Each row is a point on a tangle of strands that fork, close into loops and nearly touch. The rows are in no order.
Points whose rows are less than 62.3 apart are linked; no others are. Some points are linked to none.
(432): 25,13,33,-57,27,3,-5,10,18,-1,0,19,34,1,-6,-21,4,-18,12,-9,16,11,53
(139): -17,-14,-28,47,-14,15,1,-23,6,24,6,-5,-7,-2,-27,44,-11,11,2,9,-14,-32,-37
(36): 1,-11,-39,-4,12,-6,21,43,3,-16,-38,14,-4,-13,-26,-39,-28,19,-1,5,33,-19,-28
(536): 25,15,37,-15,12,48,15,12,-15,-31,-3,6,-33,-21,-10,-24,2,21,42,-40,-9,4,-3
(943): -16,9,2,6,5,7,17,1,-8,-8,15,23,-29,2,-14,21,23,-13,-5,-32,-4,-8,-9
(27): 30,13,30,-30,-8,41,-24,8,3,-32,-10,0,-19,1,4,-29,-15,17,33,-48,15,31,-1
(501): 38,11,6,26,5,5,25,-3,-4,-17,2,-8,-48,-3,5,-24,-16,0,16,1,-10,-20,11
(20): 8,13,26,-45,30,-10,9,7,11,17,5,16,37,9,-4,-10,-5,-27,-6,11,8,10,56
(372): 6,-6,-35,-7,14,-20,33,23,23,-19,21,-2,11,-4,12,-36,-34,6,-4,-11,27,-1,7
(217): 12,-2,2,7,-8,-22,3,-25,-15,-13,8,-4,-28,18,5,1,11,-29,-16,31,-5,12,-5
(94): 7,23,31,-19,-9,-7,-27,-5,13,1,13,-7,0,13,4,18,15,-12,-16,-44,2,17,3
(329): 21,-3,-13,25,14,9,28,6,-15,-22,-9,9,-40,-3,-6,-11,-7,-5,15,14,2,-11,6
(675): -4,20,16,-38,9,-10,3,21,17,7,-2,15,29,14,-13,21,12,6,-12,-32,6,-12,30
(221): -17,-11,-27,61,-14,33,-2,-23,-6,35,-1,-10,3,-14,-28,39,0,16,16,26,-19,-26,-27
(878): 4,1,11,-22,23,-30,6,16,10,-1,-26,18,26,37,-7,-5,-5,-12,-5,35,14,13,16
(484): 2,11,27,2,-9,-31,6,-7,11,34,8,-45,39,26,-4,10,-12,-4,-35,29,0,16,6
(730): -32,-39,-50,-9,12,-17,-11,28,5,-19,-11,12,25,-19,8,-17,-24,2,-13,6,24,-5,-31
(157): 14,19,19,-12,15,34,27,17,-11,-31,6,11,-34,-21,-15,-25,7,23,30,-50,2,-5,-8
(9): 1,-1,1,21,-22,-17,0,-32,-8,10,11,-9,-23,14,-8,28,10,-14,-22,28,-19,-5,-19
(664): 5,-19,-36,42,2,18,12,9,-27,0,-21,6,-15,-20,11,-11,11,3,30,44,-8,4,14
(368): -3,23,19,-62,4,4,-6,19,11,4,2,21,35,-6,-10,15,19,15,-1,-40,8,-8,36
(317): -15,-30,-52,-4,9,-18,14,26,13,-22,11,7,16,-7,12,-24,-32,5,-7,3,26,0,-19
(883): -13,17,23,-11,-1,21,1,-1,-12,-7,18,18,-26,-4,-7,26,28,1,7,-54,-12,8,-16
(59): 9,18,54,-19,-20,27,-33,-7,-16,-6,-2,-7,-22,7,-9,26,23,-4,4,-38,-21,21,-12
(513): 24,-11,-10,15,-5,-16,8,-28,-23,-17,3,-10,-34,7,12,-10,3,-23,-4,49,-8,16,-4
(426): 5,7,-28,-12,10,-15,22,9,19,-24,31,3,0,1,15,-23,-11,-4,-4,-33,29,4,6
(71): 27,14,33,-56,17,14,-22,5,17,-6,-2,5,22,-3,5,-28,-2,-11,13,-24,18,27,47
(396): 18,7,15,-12,3,-7,-19,-12,18,-11,31,-23,-6,9,20,-31,-2,-35,-14,-29,18,34,13
(792): -18,7,-20,-6,-10,-19,7,-5,32,22,47,-3,29,6,9,24,-8,2,-24,-33,6,-11,3
(453): -36,-29,-39,16,5,9,-17,13,-21,-17,-26,25,-4,-24,-5,5,-8,-7,-2,18,3,-19,-31
(209): 7,-5,-26,15,12,13,33,37,-12,-16,-37,19,-24,-17,-30,-32,-23,17,8,12,13,-28,-18
(927): -16,5,-3,-13,11,-22,7,17,18,28,1,-2,42,17,1,23,-19,1,-26,14,5,-6,23
(265): 25,0,0,39,11,28,39,22,-20,5,-14,2,-19,-6,-4,-25,18,12,35,28,-14,-5,37
(161): -43,-8,-21,47,-8,42,4,12,-26,36,-3,24,11,-17,-20,25,15,4,1,21,-18,-24,-8
(261): 21,23,11,-35,-4,21,-21,6,13,-23,5,-1,-3,-10,17,-35,-15,27,26,-56,31,26,13
(591): -19,-9,-3,28,-13,9,-10,-20,-28,22,-44,-2,-1,-3,-5,33,14,17,-2,51,-19,-18,-14
(455): 15,-12,-24,56,0,22,29,20,-21,12,-12,-4,-9,-8,11,-22,18,12,34,34,-8,13,26
(776): -17,-6,-20,15,-14,-15,5,-17,20,5,36,9,-11,16,-4,28,-2,-15,-14,-22,-10,-12,-26
(671): -8,-1,14,-15,13,-28,0,12,1,-1,-40,16,16,42,-12,14,2,-2,-10,37,6,-3,-1
(840): 12,24,48,-13,-20,9,-34,-9,1,2,4,-18,-13,10,-11,28,20,-4,-9,-42,-10,14,-11
(153): -30,-7,-14,61,-8,45,-1,-5,-19,43,-12,0,17,-16,-24,33,11,20,12,31,-19,-25,-14
(410): -18,-8,-26,7,7,-12,12,11,-1,-20,0,21,-10,13,-1,10,-7,-12,-11,-1,11,-5,-14
(371): -21,-19,9,2,-3,-37,-10,-12,0,10,-14,-20,17,23,14,12,-13,-3,-23,43,-7,13,-29
(910): 13,-14,-20,17,-30,-13,2,-34,-30,3,-4,-5,-20,-10,16,-2,27,-11,-7,59,-21,21,2
(424): 20,24,25,-2,-1,-11,-10,-10,27,29,20,-42,26,13,-9,26,-3,2,-25,-19,8,2,15
(267): -1,6,12,0,7,-17,11,-1,17,41,13,-36,46,14,0,22,-25,0,-26,24,2,4,22
(240): 8,-7,-21,15,20,8,27,21,-14,-25,-26,23,-28,-1,-21,-12,-9,1,12,15,9,-13,-3
(286): -16,-28,-39,49,-7,21,-9,8,-27,8,-25,5,11,-26,23,-15,28,3,37,41,-9,16,8
(754): 19,28,2,-37,4,10,-7,6,17,-14,18,-6,5,-20,20,-43,-17,27,18,-52,32,12,23
(629): 12,14,33,-63,-4,22,-40,6,9,0,-3,10,26,1,8,-3,4,1,5,-33,10,30,37
(169): 24,17,26,10,9,26,44,27,-8,-7,-8,10,-39,-18,-21,-33,-3,24,27,-18,-21,-37,13
(891): -9,18,-16,-31,6,-10,2,-1,17,-9,40,8,12,-7,20,-10,5,-4,-6,-50,22,10,21
(676): -41,-17,-32,32,-5,26,0,9,-29,7,-12,31,-6,-17,-14,21,5,-6,-3,18,-10,-21,-21
(890): -2,24,16,-72,-3,17,-17,16,2,-7,2,25,33,-11,0,2,13,18,14,-46,12,11,33
(118): 5,5,20,-31,27,-24,13,13,9,17,-9,13,42,25,-4,-9,-9,-23,-2,32,10,15,40
(581): -23,-8,-26,3,-13,-24,5,-6,29,9,42,4,15,17,9,21,-11,-6,-23,-24,0,-7,-15
(436): 33,11,40,-20,-2,49,-17,0,-15,-35,-8,1,-36,-7,-3,-22,-4,7,37,-39,-2,26,-3
(699): -23,-13,-26,28,-17,-1,4,-18,11,12,21,9,-12,8,-15,37,-6,-4,-8,-5,-15,-25,-35
(818): -14,-13,-6,33,-16,10,-20,-37,-18,25,-41,-19,5,-18,-4,31,10,28,0,54,-16,-20,-26
(260): 11,10,11,23,-16,-19,-3,-26,14,14,16,-29,-10,22,-20,34,3,-4,-23,2,-8,-9,-23
(809): -14,-3,21,-5,-7,-43,-1,-8,-1,18,-11,-27,31,29,8,2,-10,-8,-27,44,-3,24,-10
(319): -11,15,-1,-21,10,-17,7,18,19,14,4,8,30,20,-4,21,0,0,-25,-12,9,-8,26
(202): -14,-39,-13,11,-22,-19,-25,-45,-17,10,-8,-15,-4,-18,19,9,10,-1,-9,58,-31,2,-32
(399): 8,24,34,-21,-12,-5,-33,-11,21,25,24,-28,17,2,6,15,3,-8,-24,-37,2,18,17
(749): -29,-33,-5,10,-1,-33,-19,-8,12,10,0,-19,22,14,18,18,-21,-1,-18,31,-10,5,-36
(808): -21,-42,-39,34,-8,13,-30,-12,-27,2,-23,3,9,-40,28,-8,26,-6,30,38,-19,-6,-4
(889): -19,-7,4,12,-2,-3,-7,-13,-27,5,-49,11,-5,12,-10,26,11,9,-7,50,-12,-15,-13
(903): 16,26,-2,-10,1,-14,31,24,21,-14,9,-4,-17,-6,0,-45,-24,29,4,-43,20,-29,-1
(471): 32,7,18,20,18,35,43,21,-17,-7,-13,8,-30,-7,-20,-24,14,12,34,7,-18,-20,28
(404): 13,24,21,-2,7,16,41,27,-4,-15,-4,9,-38,-19,-23,-38,-5,29,20,-40,-5,-37,-5
(857): -1,-16,-13,18,-39,-18,-6,-42,-26,17,-9,-7,-10,-15,11,11,24,1,-16,63,-29,12,-12
(625): 39,15,12,13,5,10,6,-16,5,-26,15,-13,-50,-7,11,-26,-10,-12,13,-27,2,1,3
(855): -20,-48,-28,24,-24,-6,-35,-39,-17,16,1,-1,-2,-24,16,12,13,-4,8,47,-37,-7,-25
(657): 6,0,5,1,-4,-29,-2,-15,5,-14,22,-11,-9,28,13,-3,-2,-36,-20,8,2,19,-6
(24): -12,15,-4,-24,-2,-13,-3,-9,23,17,48,-1,23,-3,23,8,-1,-13,-21,-40,9,7,21
(608): 31,12,9,1,6,-2,-3,-12,17,-25,24,-21,-32,3,19,-32,-14,-18,4,-34,16,14,0
(919): 26,13,27,-23,13,9,-10,1,2,-30,-6,5,-20,13,-2,-12,12,-14,12,-36,10,17,10
(852): -37,-38,-18,2,5,-27,-14,11,17,16,9,-11,44,6,21,15,-29,1,-18,18,-4,4,-21
(394): 18,17,24,13,-9,-21,-7,-15,23,19,14,-40,5,24,-14,30,3,-1,-26,-9,5,-3,-11
(81): -10,-2,17,-5,5,-21,-4,-5,-12,-2,-48,9,2,34,-13,20,8,3,-13,48,-3,-7,-12
(841): -38,-40,-35,1,12,-8,-28,16,-5,-23,-23,14,16,-22,9,-8,-17,-8,-9,12,11,-13,-40
(582): -26,-46,-30,30,-21,7,-39,-32,-20,16,-14,-3,15,-34,27,5,29,-3,20,38,-30,-13,-13
(858): 18,30,-4,-29,6,-9,19,19,25,-10,18,-7,6,-17,10,-51,-19,29,9,-44,29,-14,24
(304): 1,12,44,-20,-2,37,-11,0,-21,-16,4,15,-27,-3,-7,20,28,-5,16,-39,-19,21,-8
(511): 11,4,9,-6,10,-23,0,-7,14,-8,24,-14,5,23,19,-17,-4,-36,-17,-7,13,27,13

Name the points in between on the shortest way along the links from the first point to the second, in order.
(776); (161) | (699) (139) (221) (153)
(629); (852) | (890) (368) (675) (319) (927) (267) (484) (809) (371) (749)
(169); (286) | (471) (265) (455) (664)
(426); (153) | (372) (317) (730) (841) (453) (676) (161)
(664); (394) | (286) (808) (582) (855) (202) (857) (910) (513) (217) (9) (260)
(94); (511) | (399) (424) (394) (260) (9) (217) (657)
